Each scene shows the same named points in several views. A view is turned or mirrored, shifted and resized as a whole, has a little noise and may leave points out.

Scene 1
View 1
zitem: [ -2   3  -7 -18  -2  -2   4   6 -10 -12  11  10   2  -6  11  30   1   3
  -8  -5  -4  -7  -8  15]
roge: [  8 -11 -32 -16   2 -28  -7  -4 -11  19  -2 -27   0  18  -8  -6  30  13
 -62   5 -26  23  29  18]
goduz: [-11  21  -4  -3  23 -29 -24   4  -8 -29 -32   6  36  -1 -25 -17  12   2
  11   8 -32  -6  24 -11]
desif: [ -6  -1   4 -19   7  -1  10  -5 -30 -22 -10 -15  11   3  10  15   1   2
  -7   3   8   2  -4  20]
rosov: [ 12   1 -25 -20  -8 -35  10  -4 -24  -4 -17 -13  18   4 -12   9  10  20
 -25   0 -25  15  17  15]
Zarup: [  2  -4 -12 -19   4  -4  -5  -4 -15   2   2 -17   4  16   5   9  10   3
 -40   0 -17   5   1  21]
beti: [ -7   4   1 -12  16 -14  -2  -7 -27 -23 -25 -18  20   8  -6  -5   8   5
  -8   7  -6   6  12  12]
kez: [  6  12 -26 -13  -7 -27  -6  16   8  -1  15  29  13 -11  -8  27   5  13
 -12 -12 -43  -9   5   0]
pafat: [ -2   3 -22  -9   8 -32  -8   9   4  -8   3   5   5  -9 -11   3  26   8
 -13   0 -15   5  32   0]
lodam: [ -1   3  -9 -15   5 -23   2  -3 -23 -14 -18 -13  19   4  -9   1  12   9
 -14   3 -14  11  18  13]
Vopun: [ -8   1  -6 -11  16 -21  -6   0 -14 -18 -16 -16   8  -6  -6  -9  28   2
  -9   8   8  13  34   8]
Tadov: [  2  -9 -14 -21  -1   3  -5   0 -10  10  20  -8  -2  14  12  23   7   1
 -46  -4 -21  -2 -11  25]
zifo: [  3   8 -18 -12   7 -25 -23  -1  -5   2  -8  -2  22  15 -18  -5  10   7
 -36   1 -54  -2   8   5]
dilo: [-10  -1  -3 -11  20 -11 -14  -2 -12 -12  -9 -16   7   8  -2  -8  20  -5
 -21   7  -4   6  19   9]
nezuf: [  4  -9 -20 -18   0  -8  -9   0  -7  12  16  -7  -3  12   5  16  11   5
 -48  -3 -27   3   0  20]
View 2
dilo: [  0   7   5  -6 -12   0   0  15  -1  16  10 -21  -3   9   0  -1 -10   4
   6  34   0  -5  -9 -32]
lodam: [  9   6   1 -11 -17   6   8  -1  18   1   4 -21 -16  11   2  11 -16  17
  12  20  -7   0   3 -25]
roge: [ 36  -1   8   7  26  15  11   4  -4  -3  10 -33 -22  11 -24  -5  28  20
  21   5  17   1 -14 -29]
zitem: [ -8   4 -20 -19 -18  42 -11  15  22  -9  21   1  -4   7  11  -8 -15   3
 -20  17 -23   6  -4  -2]
Tadov: [ 13   6  -8  -9  11  46 -13  29  -3 -15  24   4  -8   5  -7  -9   9  -1
 -15  11   3  18   0 -17]
beti: [  5   8   0 -14 -23  -5   5   7   9   8   3 -22 -14  11   7  21 -31  13
  11  32  -2   5   8 -32]
kez: [  3   7   4  -3 -26  44   2   2  39 -18   0   4 -15   2  17 -28  30  16
  -7  -1 -44  -4  -2  -9]
pafat: [  0   1   1   1 -18  13  10  -6  23   9   4 -28 -12   8   7 -22  13  16
  10  16 -26 -22 -21 -18]
nezuf: [ 17   6  -2  -4  11  39  -5  21  -1 -13  17  -3 -10   7  -8 -13  21   7
  -5   9  -2  10  -4 -20]
zifo: [ 17  16  30   3 -16   9   8   8   8 -11 -10   0 -16   2   4 -11  26  15
  13   9 -11   6  13 -39]
desif: [ -4   3 -21 -24 -17  18  -6  16  11   0  19 -15  -5  13   5  18 -41   5
 -10  30  -2  11   6 -15]
rosov: [ 23   3  -3  -4  -8  19  15 -11  27 -13   5 -23 -31  14  -2  12  -5  27
  17   7  -7   7   3 -18]
Zarup: [ 11   7  -2  -7   8  25  -3  19  -1  -6  18  -9 -12   9  -9   1   1   5
  -3  17   6  14  -1 -23]
View 3
nezuf: [-12   0  -9 -28 -16  13  11   2  19 -15  29  17 -21   8  -9 -17  40  19
 -12  34  14  -3  20 -30]
zifo: [-13  34  -9  -8   7  15  45 -39  47 -45   3  19 -28  39  -2 -36  36  17
 -28  36  -6  21  16   1]
goduz: [  2  63 -16  -8  32 -14  67 -46  23  -1 -18 -16   7  78   2   7  56   3
  -5   0 -35  39 -29  -1]
dilo: [ -4  28 -18 -30   0  -7  22 -10  -9   7   9   7   0  46 -17  -8  58  15
  10  -1 -10  13 -18 -35]
rosov: [-22  31 -46 -20  15   6  48 -18  21 -29  43   6   8  23  11   8  22 -10
   6  27  11  10   4 -36]
Tadov: [-13 -10  -3 -39 -20   7   4  14  22   0  28  16 -30   6 -10 -19  26  29
 -20  30  20  -6  24 -35]
roge: [-17  19 -41 -13 -10  22   6 -23  -6 -57  45  36  -3  13  -8 -31  60   2
  27  31  21   3   7 -39]
pafat: [ -7  23 -15  -8   0  14  28 -20  17 -11   3 -18  19  28   3  17  71  -7
  16  26 -13   7 -10 -17]
lodam: [-11  34 -34 -29  16  -5  44 -13   7  -6  27   3   4  42   2   6  33   2
   7   9   0  14  -9 -36]
kez: [-11  10   4  -6  -2  25  43 -16  67  -8  -2 -23  -1   8  16  18  37  -4
 -28  52 -11   4  18   3]
Zarup: [-10  12 -20 -36  -8  -1  17   3   6  -9  29  19 -19  25 -12 -15  33  20
  -4  18  14   6   8 -40]
beti: [ -7  39 -33 -38  19 -22  47 -13  -4   8  22   2   0  55  -5   5  30  11
   2  -6  -4  19 -20 -45]
zitem: [-11   0  -1 -37  -8  -4  27  17  31  35  12 -23  -5  14   4  30  26  16
 -22  19   1  -2   9 -32]
Vopun: [ -2  34 -33 -26   8  -8  27 -11 -16   7  16  -7  23  46  -6  15  64  -2
  27  -2 -13  12 -25 -42]
desif: [-10  19 -25 -50   8 -23  32  18  -1  36  27  -6  -4  35  -5  20  19  16
  -5  -5   6   5  -8 -55]
View 4
rosov: [  3   3  -2 -14 -21   9  13  -7 -15 -11  -2  -5  -1  -9   3  -6  -6 -14
  -8  47  11   7  11   0]
Tadov: [-24  18  -3  -1 -10  -1   9 -11   5   7  -2  -9   0   0  26  10 -20 -11
  12  21   0  20   2  -9]
roge: [ 13  14  -7   5 -17  17  -7  -4 -12  -5 -10 -14  -5  -9  21  24  -3   4
  11  45  10  -2   5  -5]
Vopun: [  9  18   2 -24 -19   2   0   3 -12 -19  -9   7  -3   2 -18   4   8  -6
   4  18  -2   3  -5  15]
Zarup: [-13  15   0  -8 -13   6   7  -7   0  -2  -5  -8   1   4  14   8  -7  -7
  11  25  -3  16   5  -4]
goduz: [  4   7  -2 -12  -7 -13   2  10  -7 -14  14  10   2  26 -34 -26  24 -16
  -4  42  -3 -10   1  15]
lodam: [  0   8   0 -18 -19   4   9  -4  -8 -12  -3   1   0   2  -7  -7   3 -12
  -1  33   2   9   6   6]
kez: [-16  19 -11  10  -8 -28  17  -4  -3   3  18   3  -8  -5   2 -12 -17 -28
 -12  38  18   0  -7   0]
beti: [ -3   7   4 -28 -16  10   9  -2  -7 -14  -6   1   6  11 -12  -8  10  -9
   3  27  -7  13   9   9]
pafat: [  6  20  -7  -4 -14 -14   1   3 -10 -11   3   4  -8  -4 -12   3  -3 -13
  -4  30  12  -5 -10  10]
nezuf: [-14  20  -4   2 -12  -6   7  -6  -1   1   1  -7  -5  -7  16  11 -16 -12
   6  25   7  11  -4  -3]
zifo: [ -5   8  -8  11  -4  -3   1   1  -4   1  12  -7   2  15   5  -9   5 -11
   5  52   2  -4   7  -4]
View 5
goduz: [-23  15  -6 -17  31  -5 -41   4  18  41   7  32 -21 -22  40  38 -17  20
 -10   8  -2 -14  18   2]
Tadov: [ 24  -3  14 -15  26   2   8   8  -5   7  22 -11  15  12 -14   4  22 -20
  28   3 -18  16  11   3]
roge: [ 11  -7 -11 -33  44  14 -15  23  -1  -6  22 -17  26  -6  28  10  33   8
  11  11 -15  44   1 -27]
desif: [  4  26   4 -16  19  16 -18   3  -6  18   5  18  -6 -16 -14  17  -2 -10
  14  28 -24  13   9  11]
beti: [-15  18  -4 -16  20  18 -26   4  -2  15  10  27  -4 -28   1  24   4   4
   0  20 -26  16  14   4]
kez: [ 17  -7   0   0  57 -19 -12   3  -1  38   0  -9  -6  21  16   8 -13  -5
  22   5   2 -15  -7   4]
dilo: [  5  24   2 -31  15  13 -24  12   9  14  17  10  -2 -17  14  26   9  -1
   9  20 -13  18  21  -3]
Zarup: [ 14   6  10 -17  21   4  -1   6  -1  11  20   1  11   3  -6   8  16 -13
  21   4 -19  11  18   2]
nezuf: [ 21  -1   6 -18  34   1   0  13  -4   8  19 -12  16  10   0   6  19 -12
  24   5 -14  18   9  -4]
pafat: [ 14  18  -7 -23  45   2 -29  12   8  25   4  -6  -9   0  33  18  -7   4
  11  25   1  12  -1  -4]
Vopun: [  2  31  -9 -30  24  21 -32  13   6  15   4  16 -13 -24  16  26  -1   7
   4  37 -14  23   7  -2]
zifo: [ -8 -14  -1 -13  40  -9 -15  12   6  23  22   2  10  -2  30  18  11   8
   7 -13  -8   1  15 -11]
zitem: [ 20  17   7  -6  31   4  -4   1  -6  25   1   4  -8   4 -22   8  -8 -19
  23  25 -16  -3   0  17]
View 6
goduz: [ 19  37  23  17  -2  65  -4  25   4   1  -6  24 -13   2  43  12 -41   6
 -15   4  18 -29   6 -29]
rosov: [ -7  36  22 -12  -2  20 -16   4   3  -1 -28  13 -28   1  17  26 -20  22
   5  17  17 -32  -5  -3]
lodam: [ -2  31  10  -2   0  30 -11   6   4  -4 -19  18 -26   3  28  15 -30  15
   6   7  18 -27   1 -10]
beti: [ -1  28  -2  -2   3  35  -9   8   0  -5 -16  24 -32   0  34   7 -34  10
  10  -2  17 -27   3 -11]
Tadov: [-20   5  -1 -12  -4  -4 -24  26  -9 -13 -17  -4 -10   6  12  18  -4  23
  12  -8  21  -7   5  -4]
desif: [-13  12 -10  -4   1  24 -13   7   6  -7  -8  19 -42  -2  37   6 -24  11
  17  -8  14  -8  -2   3]
kez: [ -6  20  45   0 -19  28 -15  38   6  -3  -5 -11 -10   7  20  29  -7  25
 -18  10  20  -2  -9  -5]
pafat: [  9  19  31   8 -21  27  -8  16   4  -2   1   7 -13  14  18  18 -35  26
  -2  12  16 -24   8  -5]
dilo: [  8  10   1   9  -9  26  -7  13   3  -5   3  18 -18  13  28   5 -44  17
   7  -4  13 -24  16  -9]
zitem: [-17   3  10  -4 -12  21 -16  23   7  -7  -1   1 -30   1  30  12 -12  20
   4  -4  15   8  -6   8]
Vopun: [ 15  20   5  12  -8  30  -3   1   5  -1   1  26 -23  15  32   3 -54  18
  13   0  13 -34  19  -9]

In a view up to two points have been moved. Name them for each view, in the order of its rows, or write -.
view 1 | -
view 2 | -
view 3 | zifo
view 4 | nezuf
view 5 | desif, Zarup
view 6 | dilo, Vopun
